Points on a hilly landscape, in no order, each with its height.
A ball rolls from a point to whichever of its 5 nearest points has the largest drop for the distance, and stops where none of them is lower. Distance is the straight distance between rows; heights are no part of it.
<523> height 378: [-22  20 -20  50  51  23   6  16   4  49   5  14   0  -3 -11   2 -19  10
   9 -12  50  29  -4 -47   2  24 -27   1  13  10 -46  15 -14  44  12   3
  28 -33 -22  50 -23  -3  37  -2  11  40   3  55 -27 -49  15  -8]
<499> height 229: [ 33 -49   8 -87 -81 -38 -55  19 -57 -18  15  23  55  43  51  35 -27 -40
   2  26  15 -45  36  54  10 -45  23  14 -15 -25  39  28   2 -86  31  -4
 -32  27  55 -47 -17   3 -11  -2  11 -17  -5 -34   7   6   6  68]
<295> height 217: [-37  23  -7  42  32   2   3 -27  53   4  11  -3 -29 -38 -14 -24   4  19
   3 -39 -19   8 -40 -17  22  35 -27  -5 -10 -20  23 -16 -37  35 -26 -12
  26  12 -17 -18  44   5  26  19 -26 -22  18   9  33  28  10 -34]
<170> height 235: [  1  11  13  34  34 -10   9  -6  56 -22   9   8 -24 -55 -47 -67  52  34
 -22 -24 -65  11 -42 -18  13  33  -9 -28  25  12  -6 -26 -22  56 -43 -27
  20  16 -34   1  73  29  13  29 -42 -35  -1  13  32  47  -8 -70]
<32> height 491: [  66    5   22 -106  -69  -91  -46  -10  -94  -71   30  -35   19  -29
   14   59  -23   26   -3   40  -40  -38   41   85   52  -21   21   12
  -13  -23   23  -15  -12 -106   10  -29  -74   26   19  -42   15   57
  -43  -63   -4  -42    9  -29   -8   55  -26   54]
<655> height 251: [-37  -3   0  74  59   2  -8 -12  36  31  -8  14 -22 -36 -27   6  10  13
  28 -53   4  16 -46 -43   0  46 -44 -20   3  17  -9   2 -37  51   1 -40
  21 -21 -24  26  46   9  56  11 -17   0   2  43  16 -25   4 -26]
<935> height 232: [-35  11 -27   9  13  -6  26 -13  38   0  15  -5 -32  -1  11  -2  13  12
  -4  -6  -1   0 -20   8  20  10 -18  -5 -24 -23  21 -14  -6   8 -26  16
   0  13   5 -28  18 -17  19  14  -1  -5   8  -7  21  19   1 -23]
<263> height 169: [  3  18 -23  15 -10  47  21   7 -26  57 -26  18  19  38  13 -10 -50  -4
   4  31  47  25   7 -81 -36  -4   0  14  46  12 -19  19  24 -18  33  32
  30  -1 -12  31 -81 -42   3 -19  42  33  -6  31   1 -68  17  36]
<536> height 175: [  4  30  -7   5 -27  42  21  -4 -23  30 -18   4  15  33  17   7 -37 -16
  -6  33  46  17  19 -69 -25 -10   6  18  21  -2 -20   6  32   1  19  18
  34   2  -5  34 -66 -35  12   1  28  12  15  29 -19 -63   9  29]
<592> height 189: [  4 -30  12 -45 -76  12 -15   0 -29  10  11  13  48  60  34   6 -35 -60
 -10  42  27 -28  33  -3 -20 -59  38  11 -12  -2  18  26  24 -44  20  15
  20   2  24  -8 -53 -45 -11  21  28   9   3 -13 -18 -13  21  54]
<680> height 188: [  6  16 -12 -15 -43  35   8   4 -33  32  -4  17  21  47  26  -3 -26 -29
  -6  49  28   3   8 -57 -44 -17  38  12   7  -5  -6  15  35 -19  30  29
  29  -7  -5  12 -70 -42  -9   2  40  20  -4   2 -17 -50   8  30]
<609> height 303: [-15  30  -9  52  43  35   0  25  -8  44 -10  15   4  -6 -10  10 -17  10
  21 -13  54  37   0 -53   7  38 -19   0  17  15 -54  20  -8  49  29  -4
  26 -37 -32  45 -31   1  27 -13  18  37   1  46 -21 -66  -3  13]
<893> height 887: [-35  -1  -1  -1   2  -5  30  -7  33  12  17 -20 -14   7  36  13  -2  -4
  -9   6   6  12  -8  -3  20  -2  -3   8 -32 -14  18   3   8   7 -25  27
  -5   6  11  -4 -26 -17  21  23  15   0  20 -19   1   5  16 -11]
<959> height 389: [-38  24 -15  41  32  17  20 -12  19  24  24   6   4  -2   2   3 -19 -10
 -10  -1  21  16 -12 -37  17  18 -11  -2 -13 -10 -24  -6  -2  26  -3   3
  28 -33 -14  27 -31 -11  33   7  15  19  21  20  -7 -38  19  -9]
<544> height 257: [-48   2 -11  64  62   3   8   5  39  15  11   7 -12 -25 -13  13   6  -1
  14 -51  -6  19 -38 -40  14  38 -36  -3 -11  -6 -10  -9 -29  50  10 -22
  32 -19 -17  24  33   7  58  14  -8   6   6  41   1 -26  20 -23]
<939> height 523: [ 29 -15  15 -87 -24 -49   9  -1 -19 -61  18 -41 -25  -2  -7  23   8  14
  -5  15 -33 -20  33 110  38 -19   8  18 -37  -5  22 -25   7 -59 -18  -9
 -63  14  25 -38  15  20 -38 -48  -6 -28   7 -52   2  55 -23  10]
<837> height 260: [-53 -31  15  94  60   9 -25  13  28  13 -32  12 -17 -50 -55  14  27  15
  39 -88 -13   8 -53 -45 -29  41 -37  -7  32  27 -12  33 -62  63   8 -55
  43 -42 -36  51  58  20  20  18 -24  10 -35  41   0 -24   4 -41]
<189> height 469: [ 17 -10 -11  -4 -67  55  -6   3 -56  53 -63  12  46  58   4  -8 -62 -43
   4  53  34   2  11 -93 -67 -27  23  22  36  -2   9  21  37 -37  42  30
  36  21  16  16 -73 -72 -30  -2  66  34 -12  19  -5 -67  24  42]
<572> height 302: [  53    2    1  -96  -71  -65  -60   14  -82  -49   14   13   36   11
   48   43  -22   -2    2   30   -3  -43   28   69   34  -40   21    1
    0  -42   30   11  -13 -112   18   -7  -64   25   35  -46   -5   18
  -30  -39    4  -39   -1  -32    7   33  -16   63]
<246> height 233: [-37   2 -22  57  51  12  10 -12  49  20   4   1 -13 -25  -8  -2   7  17
   6 -40  -1   7 -41 -24  24  31 -35 -10 -13  -9   1  -3 -33  48 -20 -14
  32  -7  -6   2  37   7  38  18   3  -1  20  22  14   4   8 -36]
<474> height 202: [-10  28 -19  53  51  58  16  26 -31  52 -36  32  -2   2   2  10 -26   0
  13  -1  53  50 -18 -72 -12  18 -39  11  57   6 -49  39   0  25  31  20
  13 -24 -46  51 -39  -5   2 -19  27  41 -20  66 -25 -91 -15  16]
<587> height 245: [-12   4 -10 -24   1  -3  38 -23  24 -23   3 -22 -19   5  33  -4   1  12
 -17  -1   0  -3  -7  33  23  -7  -4   5 -44 -27  21 -16   9  -9 -37  16
 -13  12  15 -36  -6 -23   5   7   3 -22  12 -29  17  24 -11 -12]
<847> height 297: [ 29 -20  13 -41  21 -27  13 -22  22 -72  29 -42 -32 -24 -17  -7  38  26
  -9  26 -55 -12  25  97  11   1   9  -5 -43   6  11 -54  19  -4 -29  -1
 -55  23  28 -39  36  53 -39 -41 -33 -28   3 -66  -6  67 -20 -38]
<886> height 367: [ 23  11  18  18  27 -11  14 -15  74 -60  32 -14 -17 -50 -32 -54  66  27
 -40  -4 -84  10 -13  33  15  13  11 -24  -7  26   8 -54   7  34 -37 -17
 -11  37   8 -29  70  72 -19  11 -61 -34  -6 -32   9  75   6 -78]
<284> height 736: [-30  18  -8   2 -14  16  32 -12  12  13  24  -5  -4  22  39  12 -24 -15
 -10  18  23   2  16 -33  -5 -21   8   4 -31  -6  -8  -3  12  12  -7  19
  28 -13  11  18 -44 -30  32  20  18  13   7  -9  -7 -25  26   3]
<549> height 166: [ 49  -6  19 -94 -51 -70 -18   4 -54 -70  15 -41  -4  -5   7  37  10  26
  -5  30 -18 -31  28 103  42 -25  16   7 -27  -9  20  -7  -7 -85  -7 -20
 -72   2  24 -34   3  29 -33 -56  -5 -27  -4 -28  -4  54 -35  38]
<197> height 19: [ 12  11 -27   4 -52  59   4   1 -76  63 -60  15  35  55  19   0 -67 -32
   7  35  40  22  -9 -89 -80 -20  22  13  57  -2  -6  23  23 -34  49  49
  27  26  13  20 -85 -55 -36 -20  57  26  -9  19   1 -73  30  35]
<498> height 216: [  3   5 -15 -26  24 -15  26 -11  32 -22   2 -30 -30  -6   7  -9  31  27
  -8  -6  -9  -3   8  57  22  -6  -6  -7 -33  -9  23 -28  14   2 -45  11
 -27  18  19 -38  19 -15   1  -6  -2 -16  12 -28  29  43 -14 -28]
<508> height 143: [ 37 -22  22 -78 -12 -62   1  -8 -26 -75  27 -58 -20  -8 -23  19  12  19
  -4  40 -44 -20  47 115  30   7   8   2 -47   6  20 -46  -7 -50 -17   1
 -72  13  32 -30  27  49 -37 -63 -11 -34  11 -62   0  52 -27   0]
<368> height 259: [  47  -15    3  -95  -80  -63  -69    6  -65  -32   13   26   45   21
   47   46  -32  -18    1   27    4  -37   31   55   25  -61   22   20
    1  -45   36   15  -16 -110   35  -12  -54   29   39  -48  -11   26
  -20  -24   -3  -27   -5  -23   18   34   -4   69]
<806> height 226: [ 25 -37   8 -82 -78 -36 -49  21 -50  -7  10  32  63  57  32  30 -34 -40
  -6  38  26 -43  48  27  -5 -62  24  15 -11 -27  27  18   7 -93  34   3
 -19  23  49 -31 -23  12 -18  16  17   1   0 -16  -2   6  24  70]
<892> height 79: [-30  18  -5  -2 -24  17  29  -9  -5  14  16  -3  10  34  24  14 -31 -26
 -16  28  21  18  23 -44  -7 -10  11   7 -13  -1 -13   5  21  -7  23  21
  33 -12  11  11 -54 -36  19  15  27  12  10  -7 -22 -42  19  30]
<933> height 359: [ 30 -10   3  -1  28 -23  13 -32  64 -72  34 -33 -24 -49 -21 -33  55  12
 -23  19 -73  -2  24  64  11  -3  12 -13 -28  11  -2 -70  24  12 -26 -20
 -58  37  25 -40  53  72 -29 -21 -48 -40   0 -63   6  77   0 -56]
<335> height 360: [-10  19 -16  73  69  62  -7  45 -12  55 -49  34 -13  -4 -19   9  -1   4
  31 -24  64  43 -24 -36 -18  42 -37   7  57  21 -60  48  -9  55  27  10
  24 -51 -50  49  -7  -3  13  -8   7  60 -12  63 -39 -68 -24   7]
<525> height 35: [  34  -30   16  -56 -101   20  -30   18  -51   38  -11   33   66   56
   11    5  -26  -57   -4   70   37  -30   45  -20  -41  -47   42   18
    9  -10   16   22   30  -44   24   10   19   28   25   -2  -58  -44
  -21   22   46   17    3  -14  -16  -23   26   65]
<1001> height 278: [ 16  -8   8 -44   1 -37  11 -12  10 -63  17 -46 -43  -1  -5  -8  25  19
 -23  12 -30 -11  28  99  20  -7   3  -2 -29   2  19 -46  33 -17 -38   6
 -51  11   6 -37  24  31 -31 -30 -19 -25   3 -60   3  64 -18 -12]
<255> height 685: [-18 -14  -9 -33 -23  -7  24  -5  -1 -12  29  -5   9  37  44  16 -27 -27
 -15  11  20 -14   9  25   6 -35  17  -2 -39 -21  26  -3  15 -21  -1  36
  -3  10  27 -11 -36 -37   9  27  19   9   8 -13  -4  -8  17  22]
<380> height 284: [-44 -25  12  88  73  15 -36  24  26  34 -32  18 -13 -37 -52  24  15   0
  44 -86   6   2 -40 -44 -21  48 -32   0  16  46 -26  27 -43  78  14 -52
  30 -46 -28  53  44  21  20  24 -34  28 -19  37 -15 -34  -7 -33]
<169> height 442: [  24   -3   16   18   30  -17    9  -35   65  -71   40  -19  -25  -50
  -20  -39   69   24  -35    0 -103    4    5   60   14   -2    4  -28
  -20   13    1  -62   20   29  -29  -15  -43   42   14  -33   62   95
  -21   -9  -57  -41    5  -54    4   83   -7  -70]
<154> height 329: [ -4  -9  -6  93  86  44  -5  63   0  61 -79  20  -6 -20 -41  32  12   3
  49 -73  53  26 -26 -47 -26  54 -29 -10  65  46 -46  68 -25  56  24 -11
  23 -63 -50  56  10  10   6  18 -19  59 -23  70 -37 -56 -34 -16]
<149> height 299: [-35 -28  -4 102  83  24 -30  45   7  28 -56  15  -2 -22 -52  33  28   4
  57 -92  21  13 -37 -42 -34  33 -19  -4  41  51 -47  62 -50  87  25 -48
  28 -59 -42  62  39  19  14  26 -33  43 -25  60 -27 -37 -12 -41]
<280> height 220: [-25  13 -11  36  46   3   3 -17  54 -15   3   8 -23 -48 -29 -39  31  34
  -7 -36 -22   8 -49 -17  13  31 -41 -18   2 -12   9 -18 -26  51 -46 -22
  23  -2 -23  -6  66  -2  25  21 -29 -29   7  18  32  23  -2 -47]
<808> height 222: [ 21   2  -9 -13  22 -10  24 -25  53 -41  16 -29 -35 -22 -10 -29  45  29
 -13   4 -30   6  17  68  23   8   6 -15 -27  -2  13 -52  14  21 -50   0
 -21  22  16 -27  31  17 -14  -5 -12 -28  12 -40  15  61 -17 -40]
<663> height 366: [-34 -16   2  82  75  18 -15  42  13  36 -33  23  -7 -30 -37  23  11   3
  37 -65  38  15 -30 -30 -24  49 -38  -9  22  28 -40  35 -48  68  10 -42
  35 -55 -36  50  28  19  14  18 -18  43 -15  39 -22 -33   3 -29]
<432> height 218: [ -5 -16  11 -52 -65  -8  -7   3 -23  -6  22  11  27  52  41  15 -14 -42
  -4  26  19 -27  33  10 -13 -53  35  18 -28 -15  24   9  14 -49  21  16
  -8  -1  25 -13 -43 -29   4  24  20   6  -6 -32 -11  -3  12  43]
<251> height 265: [ 27 -19   8 -29  20 -29  35 -21  38 -60  23 -40 -37 -17  -7 -27  50  31
 -21  18 -40  -4  30  84  14   5   6 -12 -37  10  15 -58  30  14 -34  -3
 -53  21  24 -32  36  48 -28 -25 -36 -22   1 -55   4  67 -18 -43]
<949> height 172: [-18  43 -22  29   2  41  18   6 -26  50 -13  11  11  30  15  10 -40   2
  -1  29  38  28   8 -72 -21   8   6  -1  32  -4 -30  16  14  16  34  29
  32 -10 -14  38 -59 -30   9  -9  31  24  -3  40 -13 -76  13  29]
<855> height 330: [-15  -5   7 -31 -48  -1  -2  -2  -5  -9  25 -11  21  51  34  11 -36 -33
  -4  20  11 -15  13   3   0 -35  30   0 -27  -8  12   4  25 -26   6  21
   3 -11  18  -7 -48 -36  13  24  19   6   6 -21 -17   3   5  36]
<1024> height 231: [-43   3  -4  67  47   1 -11 -11  42  11   8  14 -24 -45 -27 -24  21  26
  16 -52 -20   3 -53 -37  16  37 -33 -12  -1  -2   5   8 -48  44 -17 -36
  34   1 -31   5  74  12  38  17 -26 -15   8  27  23   3   4 -39]
<233> height 156: [ 13  23 -21   9 -34  41   4   5 -38  51 -54   7  28  50  25  -7 -55 -12
   3  41  36  26   5 -80 -54 -16  21  14  41   6  -7  24  25 -14  42  43
  30  12  -1  24 -78 -57 -14 -10  49  30 -18  22  17 -78  16  35]
<944> height 4: [ 44 -15  -8 -31 -88  51 -25  -2 -72  64 -57  31  61  63  -2  -3 -59 -43
   7  65  39 -12  18 -59 -65 -39  35  11  28 -10  19  32  45 -52  41  29
  36  32  26  -3 -68 -71 -48   6  61  26   1   9  -3 -55  30  46]
<552> height 225: [ 14   8  -5 -36   6 -20  28 -27  16 -39  16 -33 -33   0  17 -15  12  13
 -19  14 -17  -6  22  81  20  -7   3   0 -31  -9  27 -33  22  -7 -49  17
 -43  18  20 -42  26  -5  -8 -14   0 -17   0 -53   8  43 -19 -14]
<880> height 409: [-13  -3 -13  81  78  37 -11  40  -9  55 -54  29   1 -23 -36  24  15   6
  40 -56  50  33 -20 -39 -19  52 -34  -4  41  26 -61  52 -27  67  30 -13
  15 -64 -52  50  12   6   8  12   0  57 -12  56 -41 -60 -13  -9]
<798> height 556: [ 38 -16 -11 -16 -89  55 -12  -7 -68  64 -76  15  58  63  -5  -7 -77 -51
  20  57  40  12 -14 -93 -79 -22  25  25  40  -9  10  28  35 -57  67  37
  44  38  32   6 -67 -71 -40   2  65  38 -11  10  12 -68  27  41]
<390> height 301: [-44  11  -7  63  66   6   2  -1  33  40  17   6  -9 -29  -8   1 -11  -3
  19 -46  18   9 -25 -32  14  46 -35   0  -2   4 -26   4 -24  56  16 -17
  33 -28 -23  35  19  10  37   6   3  15  19  34  -4 -36  18 -13]
<760> height 415: [-29  12 -10  58  59  24   2  17  12  53   0  25   1 -22 -14   8 -19   6
  24 -24  34  20  -7 -39  12  41 -31  16  12  14 -45  21 -25  50  15  -8
  25 -38 -28  41 -10   8  33   8  10  33   4  38 -19 -56   4  -2]
<71> height 197: [ 30 -43  14 -72 -86  -8 -40  12 -48   9  13  42  67  56  22  23 -27 -55
   4  49  24 -35  38  14 -29 -73  40   7 -13 -31  17  20  22 -68  35  14
   4  14  47 -23 -41 -30 -10  20  24  18  -6 -20 -10  -4  27  66]
<477> height 213: [-27  20 -24  19  28  -9  30 -22  41  -5  15 -21 -25 -20   7 -25  15  24
  -8 -18 -12   2 -22   5  15  13 -16  -6 -18 -17  16 -30 -22  33 -31  13
  10  14   1 -31  32  -8  24  19 -18 -20  17  -9  34  22   2 -34]
<363> height 349: [ 23  -2  17 -78 -31 -47   8   0 -20 -54  12 -30 -23  13   8  30   9   6
 -11  15 -20 -28  32  92  23 -28   9  14 -17 -17  37  -9   6 -59 -22  12
 -65  -3  16 -46  -1  -8 -35 -42   3 -27  -5 -37  -6  57 -35  22]
<909> height 41: [ 19  19  12  37  27 -16   5 -17  58 -26  25   3 -27 -56 -32 -64  71  44
 -36 -23 -70  11 -24   6  23  22  -2 -27   7   4   1 -42  -5  60 -50 -27
   2  30 -26  -6  67  60  11  20 -47 -42  -5   6  25  63  -9 -77]
<874> height 211: [ -5  12 -14  -2  31  -3  27 -28  49 -17  14 -12 -45 -18  -3 -37  32  13
 -16  -7 -21  -1  -9  30  23   4   0  -5 -13 -17  19 -26   1  18 -59  16
 -12  12   5 -30  40 -12   7   1 -21 -31   7 -16  31  51   0 -41]
<116> height 183: [ -1  27   4  26  26  -4  13 -30  41 -17  23  -5 -20 -52 -34 -63  50  33
 -20 -22 -47   9 -27  11  22  27  -7 -22  -2  -4   4 -39 -11  48 -54 -13
   0  22 -24 -22  69  20   7  15 -41 -30   7  -2  33  53 -10 -50]
<531> height 305: [-23 -35 -12  96  79  43 -16  53   1  37 -79  28 -19 -22 -57  38  32  17
  57 -73  46  25 -33 -44 -50  27 -16 -11  64  61 -50  66 -33  80   8 -38
  28 -82 -47  65  27   8 -13  28 -42  53 -19  64 -45 -52 -33 -29]
<63> height 255: [  41  -11   11  -91  -62  -55  -43    8  -64  -56   14   -4   25   17
   39   35  -12   -7   -4   12   -7  -41   25   76   25  -34   10   13
  -17  -40   33   19    4 -110   11    4  -66   17   37  -47   -6    2
  -19  -17   -2  -26    2  -39   11   41  -23   57]
<695> height 336: [   4    6   32   40   25  -21    9    3   68  -66   43   -1    5  -77
  -25  -70   83   25  -35  -16 -114    9  -31   10   23    8   17  -40
    9   20   -4  -57   -8   50  -27  -29  -11   33  -14   -7   84  108
   -5   15  -72  -38   -4  -17   10   68   -8  -93]
<16> height 234: [  0 -29  13 -60 -60 -16  -1   1 -10 -23  18   1  17  46  43  35 -22 -38
 -11   7  23 -41  35  43   9 -55  18   0 -19 -16  28  16  20 -51  19  25
 -13   7  30 -24 -26 -35  -4  28  22  -8  -9 -27 -12   7  14  41]
<215> height 441: [ 20  -8  -3 -15 -70  44  -5   8 -51  48 -49   6  39  47   7  -2 -46 -39
   5  61  30   1  17 -78 -58 -24  32  12  32   5   6  16  35 -30  40  28
  49  17  10   2 -70 -66 -25   0  60  26   1  11  -1 -55  24  46]
<286> height 244: [-57  -7  19  78  52 -10 -24   7  49   7  -3   6 -15 -54 -49 -16  34  23
  21 -83 -41   2 -57 -52   1  34 -36  -6  19  16   9  15 -58  59  -1 -50
  32 -11 -49  28  67  14  31  15 -34 -16 -20  40  35  10 -16 -39]
<512> height 315: [ 31  -6  -6 -27 -74  44 -14  14 -49  43 -20  25  41  49  14   1 -39 -51
   0  59  28  -2  25 -55 -46 -32  41  12  14  -5   9  33  37 -29  31  35
  34  10  15   9 -74 -60 -24   8  44  19   6 -11 -10 -54  21  52]
<203> height 215: [ 22 -27  13 -77 -88 -23 -29  16 -45 -11  17  23  55  49  30  21 -29 -46
 -11  23  22 -38  34  24  -5 -64  35   5 -14 -25  29  24  16 -74  41  18
  -9  11  38 -28 -28 -18  -8  22  23  -9   2 -34 -12  10  16  59]
<94> height 256: [-27  25  -9  31  22  24  29  -5  13  43  10  -4   4   6  13  10 -24 -10
  -2   1  29  20  15 -48   7  11  -4  10 -15   0 -27   0   6  29  10  19
  29 -32  -8  34 -29 -12  29  12  27  24   9  26 -21 -60  17  10]
<337> height 243: [ -6  -5   4 -19 -44  19  13  -3 -21  22  10  10  23  44  35   9 -28 -40
  -1  38  22 -19  22 -33 -20 -32  22  19 -22  -4  -5  13  22  -9  19  14
  30  -2  17  15 -62 -53   0  29  29  21   8  -4  -8 -24  24  32]
<651> height 395: [ 42 -12   9 -81 -65 -59 -24   4 -64 -53  17 -19   6   9  25  27  -8   1
  -3  20 -14 -42  28  94  32 -27  11  13 -26 -13  27  -2 -10 -94 -10  -6
 -64  10  23 -44  -2  19 -28 -42  -8 -36  -9 -34   2  40 -31  46]
<903> height 381: [ 32 -11  19 -65  -6 -43  13 -13  -2 -71  29 -57 -34   1  -4   4  25  22
  -6  21 -45 -17  30 111  26  -4  10  13 -34   9  22 -49  21 -32 -22   0
 -70   9  28 -31  28  38 -43 -53 -12 -24   8 -52 -13  73 -28  -4]
<766> height 250: [ 20   3   2   5  31 -21  16 -24  63 -45  31 -18 -34 -44 -24 -49  64  27
 -37   6 -56   7 -13  44  16  20   5 -17 -10   5   9 -52  14  33 -43 -20
 -20  21  -5 -25  60  31 -14  -5 -47 -32  10 -20  17  79 -15 -62]
<507> height 174: [ -6  37 -15  28   5  47  15   8 -37  54 -30  23   3  22  10   6 -42   9
   9  21  57  43   2 -73 -24  18  -8   8  44  14 -46  30  20  10  36  28
  26 -24 -24  50 -63 -22  12 -19  37  36 -11  39 -16 -73   3  24]
<932> height 173: [  7  17  -1  -4 -31  46   8   6 -42  44 -26   9  27  46  18  -4 -52 -20
   1  53  35  25  17 -74 -42 -15  29  12  19  -4 -12  25  31  -9  30  34
  40   0   1  25 -78 -47 -14  -7  50  24  -7  25  -5 -56  17  35]
<30> height 258: [-15  24   8  48  39   2  -6 -10  47  -3   7   3 -18 -42 -28 -62  65  31
  -5 -50 -62   1 -45 -14  21  31 -26 -21  22   2  20 -23 -26  63 -38 -33
  25  10 -31  -2  78  15  26  31 -42 -42   7  26  44  35 -11 -60]
<622> height 517: [-40  24 -13  29  25   7  24 -13  32  31  29  -3   3  -4  19   3 -19  -8
   4 -14  21   5 -18 -31  22  15 -19  -2 -28 -14  -5 -11  -9  30  -5  13
  12  -9  -1  21 -16 -12  36   6  16  13  25   6  -6 -31  26 -12]
<384> height 369: [-32  13  -4  74  61   5  -7  12  32  40 -15  18 -11 -34 -37  17  10   7
  35 -59  25  15 -38 -43  14  50 -37  -5  13  20 -39  18 -37  60  10 -22
  25 -38 -41  38  19   8  40  22 -12  41 -10  49 -22 -36  12 -16]
<437> height 177: [-13  37  -9  15  -5  28  25  -5 -14  47  -5  -4   6  31  21   9 -34   0
   0  26  37  26  12 -56 -11   1  11   8   6  -1 -29  -3  14   5  23  26
  34 -22 -19  42 -64 -34  14   6  33  32   4  25 -21 -52  29  28]
<385> height 221: [  9 -32   9 -84 -73 -32 -31  15 -41 -15  21  20  33  52  56  22 -30 -42
  -3  21  16 -33  26  49   5 -51  21   3 -28 -18  32  32   9 -82  21   4
 -21  25  31 -33 -27 -14  -7   7  14 -22  -8 -34  -4  24   3  60]
<905> height 207: [ -7  19 -12  11  40   4  11 -22  52  -8   2 -11 -33 -30 -27 -51  39  21
 -21 -14 -22   8 -29   7  16  29 -11 -10  13 -13  15 -31  -7  32 -54  -1
   8   5 -15 -23  46   2  13  16 -25 -34  18  -1  42  44  -5 -51]
<885> height 176: [-11  42 -17  33  13  49  19  11 -47  64 -47  22   2  26  21  13 -61   5
  11  12  48  52  -8 -80 -38   6 -10  24  64   3 -43  35  20  -2  49  49
  20  -9 -14  45 -61 -37   2 -21  38  42 -28  58  -8 -81  12  42]
<975> height 352: [-31  17  -8  37  37  17  23  -3  14  48   8  15  -4 -13  -2  10 -10   1
  -1 -14  30  15  -5 -29   0  30 -18   2  -1   6 -30  -5  -8  41   7  -4
  27 -25 -18  41 -13 -13  32   3   9  24  12  33 -17 -43  15   3]
<719> height 274: [-28  15  13  57  36  -5  -8  -7  49  -6   6  15 -34 -59 -44 -56  55  37
 -10 -48 -53  -6 -53 -22   4  33 -34 -17  18  18   6  -1 -43  54 -45 -32
  29  10 -50  16  81  23  23  23 -49 -39   1  31  30  32 -19 -55]
<797> height 279: [-31 -30  16  99  80  14 -27  28  18  26 -55   9  -6 -36 -47  22  32   3
  53 -91   6   3 -34 -40 -33  41 -28 -14  35  47 -40  49 -53  84  21 -53
  28 -56 -39  55  33  17  17  17 -38  36 -17  52 -21 -38   2 -33]
<493> height 620: [  54  -15   20 -102  -42  -75  -21  -10  -70  -69   40  -38   11  -11
    0   51  -10   25   -2   36  -43  -39   39  105   48   -3   16    6
  -29   -6   11  -15  -12  -99   -6  -26  -71   14   26  -30   18   60
  -41  -78    1  -20    5  -33   -6   50  -32   40]
<443> height 227: [  2 -24   3 -71 -60 -31 -11   8 -24 -38  16  -6   9  31  56  19 -15  -6
 -17   7   7 -29  26  60  20 -48  24   8 -18 -13  39  14  -3 -76   5  11
 -53  12  27 -39 -18 -15 -12 -12   3 -21  -2 -55  15  33 -20  39]
<743> height 300: [ 37   1   6  -7  32 -24  13 -34  60 -56  23 -33 -31 -39 -27 -40  52  23
 -17   6 -64  10   2  50  12   5   4 -24 -31   6  -3 -59  26  21 -46  -1
 -30  19  21 -30  44  57 -15  -4 -32 -33   8 -44  18  81  -7 -60]
<541> height 83: [ 24 -18  16 -73 -15 -26  16 -10 -12 -50  18 -32 -38  -6  -5   5  14  24
 -11   6 -18 -15  23  90  34 -12   1  -7 -32   1  20 -25  22 -48 -36   6
 -61   9  14 -40  12   4 -31 -37 -12 -15   1 -52   5  53 -30  -4]
<993> height 239: [ 16  15  27  32  22 -21  12 -16  64 -49  38  -2 -18 -59 -41 -79  76  29
 -34 -29 -96   7 -33  -6  24  21  -2 -39  12  23  -6 -32  -7  56 -46 -34
   6  37 -29  -6  78  74  -7  27 -65 -33  -8   0  22  68  -6 -76]
<559> height 241: [  1 -16  14 -55 -26 -32   4 -14  -2 -36  -3 -26 -30  16  42  18  -6  -3
 -19   4   2 -26   8  74  30 -31   6   6 -27  -4  35  -6   6 -47 -21  16
 -38   3  21 -34  -9 -19  -8 -10   2 -24  -1 -38  11  41 -15  12]

For each start below, name the point where the ball stops.
<384> -> <909>
<893> -> <909>
<255> -> <944>
<760> -> <197>
<335> -> <197>
<154> -> <909>
<544> -> <909>
<443> -> <944>
<16> -> <944>
<368> -> <944>

Call two points neighbours if one is among the 5 nearest of the other. Go from one point of each pair to the other, from neighbour to neighbour, staying as low as possible. Name the highest point that can't be avoided.
<541>, <909> -> <552>
<197>, <892> -> <536>
<944>, <541> -> <559>
